Each row is a point on a landscape with many valleys, with its height.
From any point a ball rolls to the lowest of the 2 points nearest to it. It stops when none of these is lower. Distance is the straight distance between rows; heights are no part of it.
k628 (h 449): [ 92 142  82 140 188 204 144 109 121 102 124 172 108 126 112 147 182 171
 129  96 145 109]
k551 (h 426): [128  77 146 106 166 141 118 112 137  85 116 144  99 108 170  59  72 154
  95 154 110 134]
k648 (h 732): [113 149 137  75  82 122 129 172 120 147 112 118 126 194  77 157  89 146
  87 132 136 156]
k813 (h 516): [102 196  86 144 166 121 160 122 173 178 154 106 172 200  99 145 112 127
 143 107 129 129]
k63 (h 701): [177 105 147 123 133 183 128 156 144 117 150 161 115 111  90 189 154 136
 109 153  93 146]
k461 (h 448): [105 128 120 131 165 140 133  84 169  78 102 163 114 121 167  95  97 146
  92 171 114 145]
k246 (h 635): [122 131 139 125 155 182 117 120 138 144 100 171 115  63 110 151  86 139
 151 142 128 141]
k79 (h 708): [174  99 130 108 153 157 137 110 163 110 159 162 105 157 114 166 167 136
 110 155 104 156]
k480 (h 398): [142  59 141  99 181 147 105 103 154 129 116 157 110  79 130  58  95 116
 126 158  78 157]
k212 (h 528): [ 92 162 130 126 111 114  94 138 111 109 151 159 109 110 208 134 107 112
 187 130  89 112]
k850 (h 286): [199  67 126 167 117 128 132 128 145  86 112  59  95  87 103 152 123 127
  85 124 118  79]
k774 (h 576): [167  89 106 112  83  95 157 148 113  83 138 112 110  93 132 119 180  95
 129  83 146  93]
k7 (h 315): [196  87 199 168  96 138 112 137 127  84 119  94 114 131 166 147 142 173
  88 135 148  81]
k82 (h 476): [166 132  91  72  96 155 146 162 140 136 109 190  94 153 140 108 102 116
 127  91 135 127]
k250 (h 397): [ 74 177 112 177 118 120 102 120 100 145 102 147 145  98 116 156 172 111
 146 112 160 120]
k373 (h 542): [126 107 100 106  89 115 135 113 127 107 101 106 143 153  77 115 137 197
 142 155 112 131]
k495 (h 654): [129 151 130 144 111 165 157 170 141 128 131 105 183 132 130  84  90 153
  84 147 104 117]
k932 (h 312): [ 91 174 140 117 105 108 163 148 170 122 170 112 136 118 148 151 103 138
 153 162 149 142]
k497 (h 283): [129 158 134 126 149 157 158 161 168 171 146 152 160 142 180 142  83 112
 130 103 188 134]
k99 (h 372): [162  56 142 105 153 133  78 122 172 111 112 171  81  87 133 108 108 109
 141 144  53 153]
k404 (h 293): [166  71 116 123  96 102 113 140 127  94 121 104 149 131 173 107 141 147
 167 110  98 107]
k809 (h 774): [170 161 126  77 100 124 129 118  64 138 110 156  74 201 142 110  99 122
 110 112 165 127]
k796 (h 272): [155 123 130 186  76 107 120 153 154  86 109 128 119  88 174  98 135  95
  98 117 156  94]
k851 (h 277): [ 93 117 155 138  85  96 148 105 172  99  97 186 118  91 137 123 124 121
 130 159 102 166]
k147 (h 607): [126 165 147 161 140 134 116 110  93 146 158 177 148 150 146 134 172  92
  86 114 117 144]
k931 (h 565): [198  67 167 122 135 113  96 116  76  85 152  88  78 138 149 191 129 160
 118 129 142  98]
k344 (h 540): [142 151 139 138 119 130 112 130  78 111 180 152 102 116 188 178 144 113
 177 121 104 108]
k977 (h 362): [169 108 117 169 116  82 151  80 182  90 127 118 109 101 158 174 131  98
 165 138 126  95]
k897 (h 636): [155 167  76 115 139 178  96 153 131 133 109 107 147 163  92  92 125 125
  68 126 134 121]
k354 (h 190): [161  88 148 139 161 114  71 101 136 116 144  86  92 155 148 119 102 135
 101 190 155 145]
k441 (h 318): [190 125 138 160 105 127 144 143 116 148 128 111 132 133 112 175  95 108
  77 112 141 122]
k605 (h 532): [196 117 165 137 131 132 145 138 104 148 173 181 100 125 161 106 122  70
  89 118  92 134]
k941 (h 675): [109 151 145 167 110 108 173 154 129 166 100  91 200 117 141  88 105 132
 103 103 168 150]
k325 (h 391): [190 128 126 139 131 157 147 142 205  66 142 124 108 115 187 160 153 109
 127 125 125  91]
k721 (h 475): [ 60 164  86  65 133 138 127 171 164 124 144 113 127 142  99  97 111 126
 154 103  95 110]
k481 (h 399): [156 149  76 111 156 151  95 116 174 113 124  88 101 109  89 149 115 133
 148 176 127 105]
k690 (h 495): [178  97 137  97 114 141 137 136 116 151 111 207 132 172 162 118 112  93
 112  83 134 144]
k719 (h 498): [ 89 156  81  97 110 129  96 166 135 116 133  90 144 152 105  84 148 150
 159 108 117 108]
k720 (h 555): [121  85 135 110 129 114 151 104 102 108 131  93 158 153  87 120 145 195
 112 171  98 147]
k829 (h 488): [120 186 131 106 128 126 198 131 167 214 102 137 121 203  99  60 124 147
 160  92 180 165]
k12 (h 384): [ 93 185 118 104 159 171  90 100 137 161 132 139 109 118  98  93 111 120
 154 182 177 130]
k108 (h 383): [212 102 155 178 140 147 147 126 182  67 133  98  92  95 171 192 159 128
 101  98 125  93]
k451 (h 548): [142 113 104 104 138 114 182 114 106 175 103 152 142 129 116  60 111 122
 130  85 153 153]
k768 (h 634): [ 30 160 179  58 131 129 127 148 128 174 127  77 175 124  78 109  83 122
 159 111 134 145]
k392 (h 335): [174  97 153 170 143 160  79 163 149 136 146 133  99  43 152 166 110 108
 158 127  84 127]
k379 (h 465): [ 50 142 132 138 179 156 109 107 130 106 109 108 132 111 100 166 139 164
  96 166 138 142]
k159 (h 406): [143 159 109 121 133 169 155 168 167  83 179 123 126 126 184 142 123 143
 137 134 132 104]
k811 (h 280): [ 65 150 106 152  86  95 116 133 167 146  86 132 134 100  55 124 158 119
 144 132 143 147]
k394 (h 573): [119 115 159 172 147 142  94 141 107 119 135 173 117  78 192 128 153  89
 132 111 139 132]
k67 (h 642): [136 123 133 163 148 161 109 130 129 110 112 122 148 116  93 119 162 141
  55 155 129 128]
k542 (h 688): [ 69 134 142 136 125 132 164 134 101 179  97 100 201 127 115  58 132 149
 104 106 167 150]
k995 (h 311): [126 122 164 131 147 176  80 143 139 123 151 129 100  34 154 133 108 124
 177 171  91 129]
k810 (h 567): [158  71 155 134 131 102 128 123  52 114 128 148  87 106 109 160 116 111
  77 113  95 128]
k198 (h 265): [186  65 109 152 137 101 109 126 125 104 111  90  93 101 105 163  85 119
  89 127  74 107]
k888 (h 529): [ 17 185 160 121 162 165 152 134 162 170 129 136 174 145  71  77 132 139
 104 114 157 154]
k917 (h 595): [140 163 122 154 115 118 162 117 119 146 122 158 155 180 132  90 176  89
  72  86 113 129]
k129 (h 600): [ 39 148 144  86 154 133 162 103 153 134 124 101 200 117  51  72 132 132
 127 141  78 124]
k213 (h 673): [ 91 109 133 141 123 155 125 141  93 152 115 118 198 133 109  53 192 150
 105 111 142 146]
k922 (h 477): [ 96 190 140 106 150  99 188 123 136 225 124 112 128 186  90  82 134 122
 196  61 177 164]
k830 (h 738): [134 127 144  46 111 125 143 150 127 165 111 128 128 193  87 144  69 155
 131 140 117 174]
k923 (h 593): [197  62 174 178  94 106 175  74 117  88 118 171 105  99 150 146 157 140
 132 107 104  92]
k429 (h 534): [155 144 109 116 106 110 199 133  79 134 148 159 137 173 141 140 128 120
 127  82  94 107]
k569 (h 346): [180 111 136 181  98  99 162  75 165 110 120 127 135 126 166 136 162 122
 148 136 167  84]
k100 (h 550): [ 61 154 100 109 162 119 202 150 129 142 176 119 145 128  81 108 154 123
 125  71 125 125]
k215 (h 458): [ 70 163 120 120 133  94 189 130 131 199 134 133 127 142  76 113 140 121
 198  58 148 148]
k848 (h 379): [175  76 137 176 115 101 123 103  74 150 134 118 144  68 146 110 135 117
 174 112  91 100]
k817 (h 483): [ 73 163 131 135 146 113 163  81 150 103 152 153 122 177 137 164 121 146
 118 178  97 143]
k244 (h 585): [110  98 153 170 135  94  82 125 127  94 122 150 112 102 213 124 151  85
 128 105 101 129]
k8 (h 470): [161 120 111 134 115 159  61 157 162 121 103 130 118  85 119 102 111 102
 113 148  81 123]
k142 (h 484): [146 107 137 116 183 161 126 137 130 144 155 120 138 126 155 113 105 140
 116 148 165 141]
k617 (h 193): [104 142 104  99 189 143  63  87 106 117 117 130 124 158 161 106 109 149
 137 152 109 133]
k662 (h 357): [135 143 115  95 136 143 102 164  77 120 185 108  91  94 107 124 166  90
 121 112 168 116]
k58 (h 422): [149 106  80  88 139 124 121 136 168 105 124  94 110  94 104 145  95 125
 162 156 101 126]
k190 (h 541): [149 148 175 159  72 119  71 136 129 123 106 183 102 130 189 152 115  71
 111 104 120 118]
k974 (h 321): [151  97 134 193 172 135 136  94 110 143 139  77 146  87 121 107 120 148
 105 156 171 101]
k893 (h 485): [112 142 140  78 140 180 128 165 133 131 148 142 142 157 155 105 102 163
 133 149 160 133]
k822 (h 353): [187  81 142 136 143 131 104 142 157 134 144 163  92  76 130 147 113  86
 144 132  56 138]
k152 (h 444): [148 131 114 116 129 131  67 129 169 160 106 122 133  91 107  83  82  96
 157 168 124 150]
k172 (h 578): [177  75 166 180 160 129 123  92  72  99 132 143  71  98 141 177 120 141
  97 121  60 118]
k305 (h 187): [139 111 169 142 119 103 110 129 142  96 138 145 138 181 175 132 129 107
  63 156 107 142]
k819 (h 374): [104 179  91 134 140 136 114 110 141 107 127  86  96 107 107 167 105 159
 181 177 149  97]
k145 (h 623): [ 46 194 166  62 144 142 106 134 126 185 108  60 188 169  87 106  94 114
 176 111  89 127]
k380 (h 434): [ 77 166 100 139 124  62 181  84 127 174 129 135 130 166 104 113 146 105
 175  95 155 137]
k363 (h 418): [112 122  99 158 152 125 112 105 136 106 138  44 186 123 116 119 164 165
 137 166 107 119]
k517 (h 195): [ 89 135 142 156 153 129  65  71 126 126  90 115 136 116 129  79 113 148
 111 201 155 135]
k62 (h 322): [179  61 114 141  78 113  87 143 108 128  91 103 148 114 137 148 129 140
 164 105 108 107]
k64 (h 678): [149 134 115 119 124 192  85 123 125 112 113 146  86 115  97 184 142 174
 162 164 139 109]
k856 (h 281): [153 136 127 153 103 117 101 124 119  95 137  82 141 157 186 119 134 156
 135 149 172  87]
k636 (h 462): [123 131 115  69 102 191 127 149 129 120 111 166 114 163 111  96 134 199
 134 132 151 126]
k463 (h 597): [147 139 120 120 133 158 108 129 122 192  82 147 138 118 103  96 130  87
 116 108 194 154]
k192 (h 605): [178  43 168 145 142 153 145  99 144  93 122 172  67  56 154 140 131 147
 167 141  87 139]
k988 (h 609): [ 88 155 119 148 146 154 106 154 190  79 143 110 105  47 143 136 153 114
 144 156 117 134]
k632 (h 556): [127 136 154 137  99 135  78 147 119 151 120 185 118 122 182 133 152  61
 134  91 161 153]
k863 (h 317): [104 156 150 134 127 152 151 187 145 148 147 132 171 152 159 156 115 123
  73 107 153 154]
k667 (h 570): [ 74 172 140 140 153 149 106 150 151 127 142 147 130  96 151  98 128  95
  77 139 178 141]
k486 (h 341): [182  95 140 150 114 101 175 168 159 134 133 105 152 117 147 178  90 100
 105  94 155 106]
k782 (h 549): [124  65 132  91 132 106 139 144  52  92 129 115 101 109 118 184 132 147
  93 105 136 123]
k702 (h 445): [149 129 106  94  88 185 108 168 159 112 124 159 139 173 116 102 169 167
 146 127 123 125]
k740 (h 401): [106 122 146 107 129 149  79 181 156 125 152 142 163 181 165 135 161 117
 125 145 132 165]
k224 (h 582): [156  73 153 143  91 108 159  89  77  94  95 172  86  96 107 153 129 134
 114 120 108 115]
k910 (h 545): [184 152 111 128 134 143 195 106 100 112 166 161 117 172 144 149 137 137
 112 129 116  92]
k583 (h 227): [142 102 113 123 159 106 102 143  91 132 116  88 122  87  90 156  78  97
  90 107  68 121]
k202 (h 614): [ 21 195 151  92 152 157 122 109 140 153 102 110 188 149  47  95 105 122
 154 109  74 106]
k123 (h 350): [ 85 155 106 135 149 163 106  92 155 140 125 162 113 136 131 114 155 144
 164 154 201 126]
k306 (h 376): [191 101 155 196 126 111 122 110 178  90 153 103  96  76 165 194 162  95
 141 126  95 103]
k383 (h 698): [130 119 164  86  90 105 122 157  79 164 174  78 162 137 133 109 139 139
 174 127 117 144]
k596 (h 253): [118 112 116 126 112 113 164 139 163 126 113 166 131 154 105 180 151 111
  99 100 139 144]
k438 (h 527): [181  74 100 115  94 104 128  99 150 116 100 102 124 153  90 112 162 165
 142 154 130 119]
k275 (h 520): [112 153 100  82  95 103 137 141 110 154 109 111 147 167 131  64 123 125
 161  95 113 134]
k31 (h 294): [118 136 136 134 119 127 182 132 165 118 148 148 136 155 123 163 176 125
  84  95 193 126]
k309 (h 509): [100 150 115 126 139 122 180 116 128 121 180 152 131 191 133 153 153 162
 169 102 143 119]
k365 (h 425): [138 103 119  95 133 182  98 185 147 114 145 142 156 146 128 120 203 136
 131 115 130 146]
k623 (h 472): [ 83 201  95 129 130  93 137  91  90 150 136  88 126 204 123  85 123 144
 123 129 144 113]
k790 (h 300): [198  86 136 202 156 153 118 114 105 117 130  65 119  80 113 140 130 156
  99 141 119  85]
k173 (h 403): [154  71 141 176 128 119 129  93  74 129 107 120 108  44  98 103 113 143
 136 152  79 108]
k741 (h 130): [ 57 141 143 109 171 136  85  71  87 127 106 119 154 122 122  81 115 153
 135 170 126 137]
k866 (h 213): [144 135 171  99  86  87 119 127 123  97 140 164 104 200 179 126 112 100
  96 136 118 150]
k428 (h 666): [122 162 108 103 127 181 103 145 122 153 118 172  93 131 114 177  99 161
 187 120 156 106]
k839 (h 767): [125 155  99  69 140 107 125  98  83 135 113 168  67 197 124 110 114 109
 120  98 141 137]
k120 (h 237): [ 88 123 177 144  90 102 149 124 174 133 113 167 134  78 132 100  79 100
 107 163 139 165]
k366 (h 369): [102 178  97 171 154 128 122 116 127 142 126 155 150 120 136 142 136 109
 152 128 112 109]
k119 (h 439): [ 78 117 113 165 198 113 108  93 123 115 131  63 157 119 111 174 173 157
 124 162 153 129]
k689 (h 552): [ 56 192 153 139 146 138 131 132 141 160 134 149 150 146 132  84 147 106
  92 131 180 167]
k36 (h 492): [ 81 146 128 103 137 134 123 115 112 110 116 130 109 130  94 152 104 153
  99 155 159 140]
k227 (h 336): [110  64 159 180 103  75 126  81 113  92  92 138 116  88 154 111 176 124
 122 114 174 118]
k141 (h 123): [129  85 143 123 146  99  73  98 105  89 130 137  73 118 146 128 150 130
 122 153  67 141]
k968 (h 489): [144  89 115 105 140  69 130  97 103 141 136 140 139 166 129 141 157 107
 147 107  95 158]
k630 (h 645): [147 186  76 151 122 154 142 158 128 124 143  93 149 142 125 107  97 134
  99 127 124  92]
k427 (h 469): [104 131 107 130 160 175 124 101 132  99  88 185 106 160 127 185 180 166
 105 102 165 114]
k990 (h 562): [185 101 130 104  99 108 168 114  85  95 130 148  83 124 149 122 158 123
 108  84 171  69]
k631 (h 424): [155  68 128 166 106 116 158 107 105 104 103  99  99  36 105 136 113 161
 160 146 116  99]
k698 (h 630): [141 104 152 189 141 146  86 131 167  92 118 130 113  95 137 138 186 114
  85 153 112 149]
k957 (h 301): [158  98 169 176 114 154  95 126 107  91 133  92 117 123 181 122 161 172
 120 161 171 101]
k745 (h 747): [151 106 115  54 127 109 125 118 110 134 119 149 101 175  96 173  86 121
 113 124  99 154]
k225 (h 530): [173 132 142 162  97 113  63 115 149 110  97 149 118 146 162 145 133  98
 121 121 114 102]
k553 (h 266): [148 146 110 109 151 100 128 144  78 169 114 107 136 116  81 154  82  84
  73  97  89 145]
k87 (h 245): [146 157 116 130 145 144 135 140 130 202 135 120 166 138 161 110  98 117
 183 106 168 133]
k419 (h 295): [170 161 115 131 110 110 152 144 103 178 137  81 154 134  81 160  73 100
  99 126  94 129]
k70 (h 553): [201 111 124 122 120 144 181  89  96  80 155 157  89 158 162 119 151 155
 130 121 142  82]
k337 (h 524): [100  88 135  63 148 135 143 138  68 117 123 121  94 122  92 168 104 168
 105 117 162 142]
k730 (h 557): [192  91 157 146 141  97 113 130 102 105 178 103  85 129 173 188 117  87
 114 116 128  93]
k759 (h 236): [135 148 122 172 108 141  84 166 165 127 116  95 142  84 171 134 125  85
 121 125 149 107]
k956 (h 230): [ 67 143 114 136  72  87 136 106 156 105  96 152 107  93  96 121 156 128
 153 158 129 135]
k611 (h 566): [ 82 147 107  95 121 101 199 149 121 123 162 139 138 123  65  81 168 110
 103  98  99 144]
k528 (h 620): [107 155 121 161 148 162 116 127 187  55 143 123  94  91 140 153 180 119
  99 164  87 145]
k697 (h 670): [ 85 101 119  74 157  93 120 152 108 127 152  72 166 107 132 129 106 122
 137 121 106 143]
k35 (h 347): [118 144 154 157 124 105 134 181 131 130 170 104 159 111 174 161 107  97
  95 113 109 150]
k533 (h 373): [ 85 149  73 146 121 103 148 128 171 124 116  94 157 198 118 132 126 182
 178 101 156 110]
k105 (h 722): [ 97 162 131  91  81 110 106 161 122 162 117  99 115 173  92 179 124 131
 145 102 170 152]
k377 (h 375): [103 130 163 139 150 119  84 161 137 146 155 119 179 142 182 124 102  98
 123 138 114 167]
k646 (h 354): [162  78 117 144 109 111  91 151  75 144 111 100 148  64 123  96 113 120
 175 106 105 105]
k467 (h 569): [ 81 117 132  88 145 124 140 140 139 128 160  82 186 160  80 140 144 165
 111 167  80 154]
k531 (h 138): [153  87 105 120 179 104  95  78 102 127 123  91 117 135 124  83 139 127
 119 170 140 129]
k385 (h 456): [123 199  99 155 119  66 180  89 106 166 117 116 129 177 141 104 106 102
 134 114 143 114]
k314 (h 507): [109 183 128 150 139 113 157 121 151 188 123  98 192 180 128 141  84 125
 132 129 124 140]
k10 (h 303): [138  68 153 166 105  95 111 121 136  74  94 110  87  70 158 100 144 115
 105 121 151 106]
k590 (h 229): [139 159 153 155  59 136 134 144 123 135 123 163 121  96 140 181  72 136
 144 151 117 124]
k681 (h 284): [112 152 177 118 123 147 106 134 167 130 158 140 101  71 127 161  83 122
 159 199 102 144]
k581 (h 257): [148 114 171 144  93 134 132 128 151 109 134 151  94  88 142 183  93 139
 142 188  96 140]
k831 (h 160): [138 112 173 162 142 112  94  93 123  88 139 155 107 156 160 138 139 131
  83 178  69 148]
k340 (h 396): [ 93 110  97 150 148 104 152 124 168 127 132  63 197 174 122 105 153 172
 152 141 143 121]
k122 (h 617): [150  52 169 140 160 179 121 131 142 127 106 167 110  51 134 148  80 157
 164 148 107 147]
k892 (h 423): [167 159  96 108 135 139 153 133 182 124 157 124 130 147 189 104  81 108
 145 152 115 110]
k350 (h 413): [150  69 121 130 147 103 169  82 117 118 106 147 112 104 135 155 134 150
 151 119 176 118]
k798 (h 316): [135 141 112 131  91  92 179 147 136 159 124 104 151 119  84 146 106 108
 125 121  98 139]
k214 (h 285): [140 153 126 154 105 155 134 142 133 191 132 119 157 137 127 101 159 132
 178 108 216 132]
k919 (h 400): [ 82 171 104 115 140 123 170 114 158 161 131 165 127 120 126 118 107 103
 164 124 114 124]
k880 (h 599): [196  44 194 188 121 129 159 103 141 107 131 165  74  85 156 136 119 136
 136 126  84 113]
k766 (h 343): [131 139 122 178 156 120 136  95 107 140 122 109 152 104 138 130 119 120
 124 142 141 110]
k182 (h 664): [136 153 135 169  97 134 136 164 128 172 108 104 212 145 137  91 124 126
  99 125 112 149]
k872 (h 461): [181 124 105  62  59 149 120 154 156 123 104 184 116 196 139 111 133 136
 153 105 134 136]
k315 (h 282): [122 103 151  80 123  76  94 141  90 117 139  97  97 140 154  93  99  88
  86 130 138 157]
k288 (h 189): [135 163 123 141  68 148 110 188 151 139 128 128 138  99 150 169 100 107
 168 123 145 119]
k43 (h 687): [135  93 141  92 133 105 116 175 111 125 188  93 154 125 141 139 161 130
 149 140 100 156]
k291 (h 208): [166  84 137 127 106 134 155 158 149 114 107 163 157 142 134 151 169 121
  99  85 103 133]
k464 (h 243): [102 134 172  92 104  85  94 160  77 109 144 142 112 163 184 125  99  99
  99 122 122 158]
k328 (h 412): [113 167 131  72 143 143  88 103 143 170 142 110 117  85  88  94  71  99
 160 181 157 134]
k638 (h 551): [168 124 158 144 137 137  91 136  95 119 188 124 125 139 183 159 154 105
 125 126 122 109]
k88 (h 519): [171 124 138 188 117 147  64 107 112 106  95 125 112 112 132 171 140 130
 139 151 118 100]
k584 (h 382): [141 151 117 105 156 168 126 164  61 123 184 113 116 120 142 111 161 135
 112 119 145 104]
k65 (h 329): [199  95 184 174  89 108 139  91 147 110 132 106 146 142 147 174 172 145
 109 125 149  83]
k678 (h 690): [135 137 114 113 126 191  76 159 130 143 118 168 127 117  77 197 151 133
 129 132 118 143]
k280 (h 348): [121 122  78 129  89  89 127 140 129 133 104 108 162 190 151 153 127 155
 179  80 119 107]
k902 (h 486): [107 181 106 130 133  98 120 115  89 144 161  99 157 204 136 129 155 132
 120 123 112 131]
k625 (h 450): [152 111 110 119 178 182 169 137 151  80 161 122 112  91 124 109 186 133
  95 135 107 125]
k833 (h 71): [128  92 114 115 172  93  88  69 115 101 121 109 102 112 120  97 134 141
 152 183  66 135]
k554 (h 502): [ 77 204 131 103 129 150 161 139 169 187 103 120 118 172  73  72  73 148
 150 109 178 136]
k330 (h 427): [135 166  78 104 147 146 160 110 151 125 124 176 121 124 162  90  72  99
 153 127 109 109]
k372 (h 467): [151 112 120 128 187 169 129 121 150 111 155 128 112  98 141 103 160 142
 128 167 143 132]
k786 (h 657): [111 112 130 130 124 134 131 122 134 129 118 121 169 114  85  56 163 142
  83 154 129 146]
k761 (h 583): [120 133 117 138 111 102 178 131 137 123 137 158 153 146  95  89 191  94
  79 112  85 151]
k515 (h 757): [117 148 112  47 126 111 147 105 117 130 135 183  84 155 109 110  85 108
 132 125  96 156]
k985 (h 531): [ 97 177  89 142 164 116 172 165 150 149 178 106 165 139 111 143 137 106
 136  68 127 116]
k512 (h 319): [159 128 126 155 106 130 152 125 140 155 134 136 150 146 125 153 190 119
 133  96 195 108]
k162 (h 451): [106 135  73  82 116 126 135 164 203 111 134 128 123 135 105 142 106 121
 163 122  93 123]
k854 (h 428): [ 49 189 103 155  90 143 106 130 117 136  86 138 150 114  87 116 151 139
 112 116 114 130]
k752 (h 320): [107 148  93 140 137 186 108 123 152 155 122 122 143 132 129  92 157 160
 185 119 202 109]
k920 (h 430): [114 144  72 140 168 162 167 140 117  93 150 138 116 121 124 133 193 138
 109 105 124 108]
k938 (h 325): [104 122 126 159  74 106 128 146 143 155  88 111 164 101  90 151 120 123
 144 128 137 144]
k157 (h 522): [101 150  98 124 118 109 197 131  78 147 165 145 150 188 112 124 156 157
 162  79 109 118]
k527 (h 510): [163  82  99 104 116 101 120 104 153 128 110 141 136 175 123  98 161 121
 138 135 122 151]
k268 (h 626): [152 147  99 135 124 147  69 119 118 150  80 118 157 177 108  72 130 112
  73 144 136 143]
k928 (h 586): [ 56 121 139  99 146 122 171 112 115 118 150  94 187 101  73 108 149 159
 129 139  67 135]
k176 (h 652): [ 97 147 130 100 151 183 141 145 121 164 115 194 115  89  95 174  96 152
 163 105 144 124]
k744 (h 249): [121 114  99 128 110  92 127 130 145  91 106  94 118 151 160 118 130 131
 117 116 165  92]
k876 (h 496): [ 61 174 125 123 129 102 167 115 134 108 163 165 118 211 118 170 139 163
 126 128  90 138]
k832 (h 515): [161 114 150 128 139 123 142 139  97 164 121 185 122 130 159 124  89  66
  89  78 101 152]
k57 (h 613): [134 165 117 106 122 165  84 142  88 186  69 128 130 148  82  66 132 109
  91  99 162 155]
k992 (h 323): [126  85  78  96 121  95 112 149 122 102 128 100 162 166 160 137 139 159
 188 111 101 113]
k177 (h 377): [108  74 120 154 122  93 145  72 136 124  79 149 118 101 114 121 166 141
 143 136 182 135]
k200 (h 505): [153  91 113 148 116 146  64 113 113 113  60 126 117 131 114 168 142 150
 108 124 147 114]
k654 (h 324): [136 142 133  85 128 118 100 157 109 107 160 113  77 106 132 123 109 101
 105 145 161 129]
k808 (h 711): [120 150 140  87  77 109 128 169  75 180 148  89 122 151 103 137 124 126
 164 123 176 156]
k716 (h 222): [169 104 163 144 119 128  57 115 100 137 122  92 110 163 131  97 103 136
  66 176 156 132]
k843 (h 407): [ 88 145  91  98 174 175 146 152  90 113 171 111 131 111 103  99 176 150
 140 113 138 102]
k558 (h 490): [139 105 126 118 102  66 150 123  95 126 128 132 114 106 150 149  79 101
 174 119 105 129]
k521 (h 572): [187  61 155 149 158 137 135 104  79  65 128 100  76 107 149 184 142 169
 117 116  98 113]
k110 (h 497): [146 192 140 143 111 109 140 133  98 178 140 126 167 208 148 133 124 116
 130 122 106 150]
k96 (h 246): [126 147 170 158 120 142  70  91 110 157 112 115 120 115  99  93 109 138
  84 188 178 153]
k994 (h 571): [156 107 107 109 168 143 157 112 130 181 113 137 147  90  99  65 127 106
 135 125 165 143]
k660 (h 466): [138  81 139 102 119  96 153 117  98 165 142 165 121 122 117 150 124 109
 169 122 119 153]
k529 (h 438): [154  84 128 121 128 110 209  99 100 149 136 178 119 113 124 158 126 134
 170  91 153 122]
k490 (h 278): [122 138 161 145  70  90 146 155 169 129 147 126 136 104 136 137  92 117
 102 168 149 163]
k608 (h 468): [110 142 126 160 176 112 148  72 174  96 107 159 119 150 149 146 110 127
  79 180 124 138]
k615 (h 345): [ 74 146 118 119 141 105 127 122 137  91 150  92 111 111 160 148 111 161
 166 173 124 116]
k47 (h 591): [ 52 176 116 149 143 126 129 150 159 108 144 123 120  63 134 123 147 103
 112 132 155 131]
k715 (h 511): [119 157 122  90  87  91 112 137  89 134 121 162 105 114 175 128  67  98
 181 104  95 127]
k785 (h 514): [ 34 195 122 128 135 160 149 149 194 168 114 127 151 171  68 105  97 164
 128  96 159 144]
k193 (h 651): [ 72 154 139  59 157 109 126 149  90 168 135  62 160  95  95 128  75 110
 153 104 120 130]
k278 (h 487): [132 103 117 137 121 154 112 136 100 111  72 149 134 161 103 181 170 177
 125 103 167 107]

Call two points neighbours if one is among the 2 nearest of the other. Go from one point of each pair to the other, from neighbour to neighbour, staying as low as possible. Name the highest point that can't be avoided.
k583 / k87 -> k35
k744 / k833 -> k893
k291 / k87 -> k512
k291 / k744 -> k330
k956 / k583 -> k938
k120 / k956 -> k851

Where does a ball stop that starts at each point below?
k843 -> k833
k832 -> k87
k611 -> k380
k275 -> k120
k605 -> k87
k893 -> k87
k809 -> k87
k159 -> k744
k782 -> k404
k70 -> k288
k786 -> k380
